Each row is a point on a landscape with many peaks, with its height.
From any point a climber steps to the highest of the 3 points nearest to it. It stops when none of these is higher. Distance is the straight distance between rows; heights are no part of it.
<10> height 137: [-14  10  34 -15 -30  23  -6  11 -53]
<68> height 529: [  6 -36  -6 -43  34 -34  24 -28  19]
<238> height 696: [-43  -9   5 -12  -2  19  25 -43   6]
<784> height 602: [ 44  27  -7  55  -4  -5 -32  55 -11]
<348> height 292: [-49  22   4  38 -71  33 -28 -14 -15]
<286> height 634: [ 47 -10 -23  28  41  -6   7 -10  64]
<689> height 12: [-39  20  30   5 -40  20 -14  10 -57]
<595> height 135: [ 20  -8  38 -30  -4  38  11 -20  -6]
<695> height 585: [-63 -14 -32   6  -6 -15  19 -53  23]
<122> height 346: [-17  -3  37 -10 -12  45  15 -25 -24]
<417> height 486: [ 51 -23 -51  17  36 -61  -2  -6  33]
<736> height 449: [ 26 -32 -29 -34  27 -65  27 -20 -14]
<136> height 458: [  5  36  -4  78  19 -18 -16  63 -29]
<785> height 518: [53 -8 -4 18 35 20  6 -6 53]
<472> height 538: [ 60   7  23   0 -16  27 -20  25  -2]
<431> height 162: [ -4  17   8 -56   5 -19 -12  73 -24]
<606> height 165: [-20   9  32 -17 -27   5 -10  35 -59]
<618> height 578: [41 19 12 88 23 24 -8  1 18]
<539> height 42: [ 41 -18  21 -28  20  26  14 -24  19]
<509> height 524: [ 25   5  38 -18 -15  16 -20  23 -32]
<551> height 133: [-57  16   4 -38 -15  -6  -8  51 -52]
<130> height 751: [ 48 -17 -25   8  41 -24   8  -8  57]
<133> height 476: [ 64   6  13  22   5  33 -14   6  28]
<765> height 575: [ 42 -15 -48  26  43 -43  11 -11  55]
<361> height 545: [-52   2   1  14 -19  30  12 -50  13]
<749> height 708: [-55 -13 -13 -17   2  -1  27 -49  14]
<448> height 564: [ 36  10   8 -19 -11 -10 -32  64 -24]
<246> height 378: [ 52   0  26 -11  -1  34  -4   3   2]
<127> height 448: [-59  -3 -38  17 -11  -6   8 -54  42]
<77> height 583: [ 45  23   3  18 -14  -9 -37  62  -8]
<26> height 495: [ 38  -1  35 -16  -9  24 -12   9 -14]
<107> height 550: [ -1 -25  -3 -39  31 -19  32 -26  12]
<733> height 88: [-50  13  17 -24 -29  -3  -9  41 -60]
<505> height 494: [ 17 -38 -28 -41  32 -46  26 -23  -4]
<91> height 127: [-47  14  -1 -55   1 -11   0  67 -39]
<682> height 123: [-57  19  14  -1 -46   4 -20  18 -55]
<451> height 281: [  0   2  23 -28 -17  -5 -14  46 -49]
<353> height 194: [-56  32   0  22 -60   8 -33  20 -36]
<337> height 544: [ 48   7  32 -12 -14  21 -21  37 -19]
<350> height 601: [-62 -20 -30  -5   0 -27  23 -53  16]
<379> height 625: [ 45  19  14  65   7  29 -14  16  17]
<753> height 563: [-43 -14 -57   7 -34 -23 -13 -45  64]
<3> height 439: [ 14   0  42 -24 -27  20  -6  13 -41]
<79> height 577: [52 16  6 52 23 31 -9  2 39]
<201> height 620: [ -6 -20  22 -28  18  29  25 -41   7]
<267> height 519: [ 27 -27 -16 -31  34 -31  23 -21  33]
<386> height 447: [-46  13  12  20 -45  40   3 -39  -4]
<415> height 326: [-33 -28 -28 -19   5 -60  35 -37 -23]
<669> height 164: [-74  30  -4   2 -35  -7 -25  33 -45]
<706> height 496: [-53 -21 -33 -12   7 -42  24 -47  -3]
<225> height 331: [  6   8  28 -31 -17   6  -9  34 -51]
<38> height 505: [-49   7  17  14 -30  45  -1 -41  -3]
<305> height 361: [ 55 -10  10   6  18  29  -1  -9  44]
<151> height 149: [-23   7  41  -9 -26  34   4 -12 -37]
<86> height 344: [ 52 -12   4  -8  25  17   7  -5  40]
<112> height 783: [ 20  28 -13  57  11 -21 -35  71  -2]
<559> height 586: [ 56  14  10  48   3  23 -22  19  16]
<790> height 697: [ 37  23   5  81   3  21 -12  28  -4]
<786> height 216: [ -8  10  16 -40  -5  -9  -4  59 -48]
<318> height 497: [ 35   0 -26  46  49  -6  11 -18  59]
<103> height 669: [-41   0  20  -6  -4  37  22 -50  -1]
<377> height 736: [-51 -13 -57  12 -32 -50  -4 -47  22]
<36> height 657: [-22 -27 -16 -36  27 -41  32 -36  -4]
<358> height 503: [ 47 -29 -36 -13  43 -52   6  -7  29]
<341> height 743: [-30 -19   9 -23  20  16  35 -44   4]
<477> height 445: [ 19  25 -12 -15   6 -23 -28  87   3]
<751> height 441: [-10 -29 -27 -37  17 -55  34 -41 -24]
<346> height 553: [ 40  -2 -13  51  37  14   4  -9  59]
<585> height 567: [ 43 -12  -6  -7  32   2  13 -15  49]
<309> height 153: [-76  30  -2 -29 -21 -16 -10  51 -39]
<217> height 398: [-48   8 -24  20 -32  24  -9 -45  56]

Where does a climber stop that starts at each point below?
<217> -> <377>
<267> -> <36>
<133> -> <790>
<448> -> <112>
<386> -> <341>
<595> -> <337>
<669> -> <341>
<38> -> <341>
<786> -> <337>
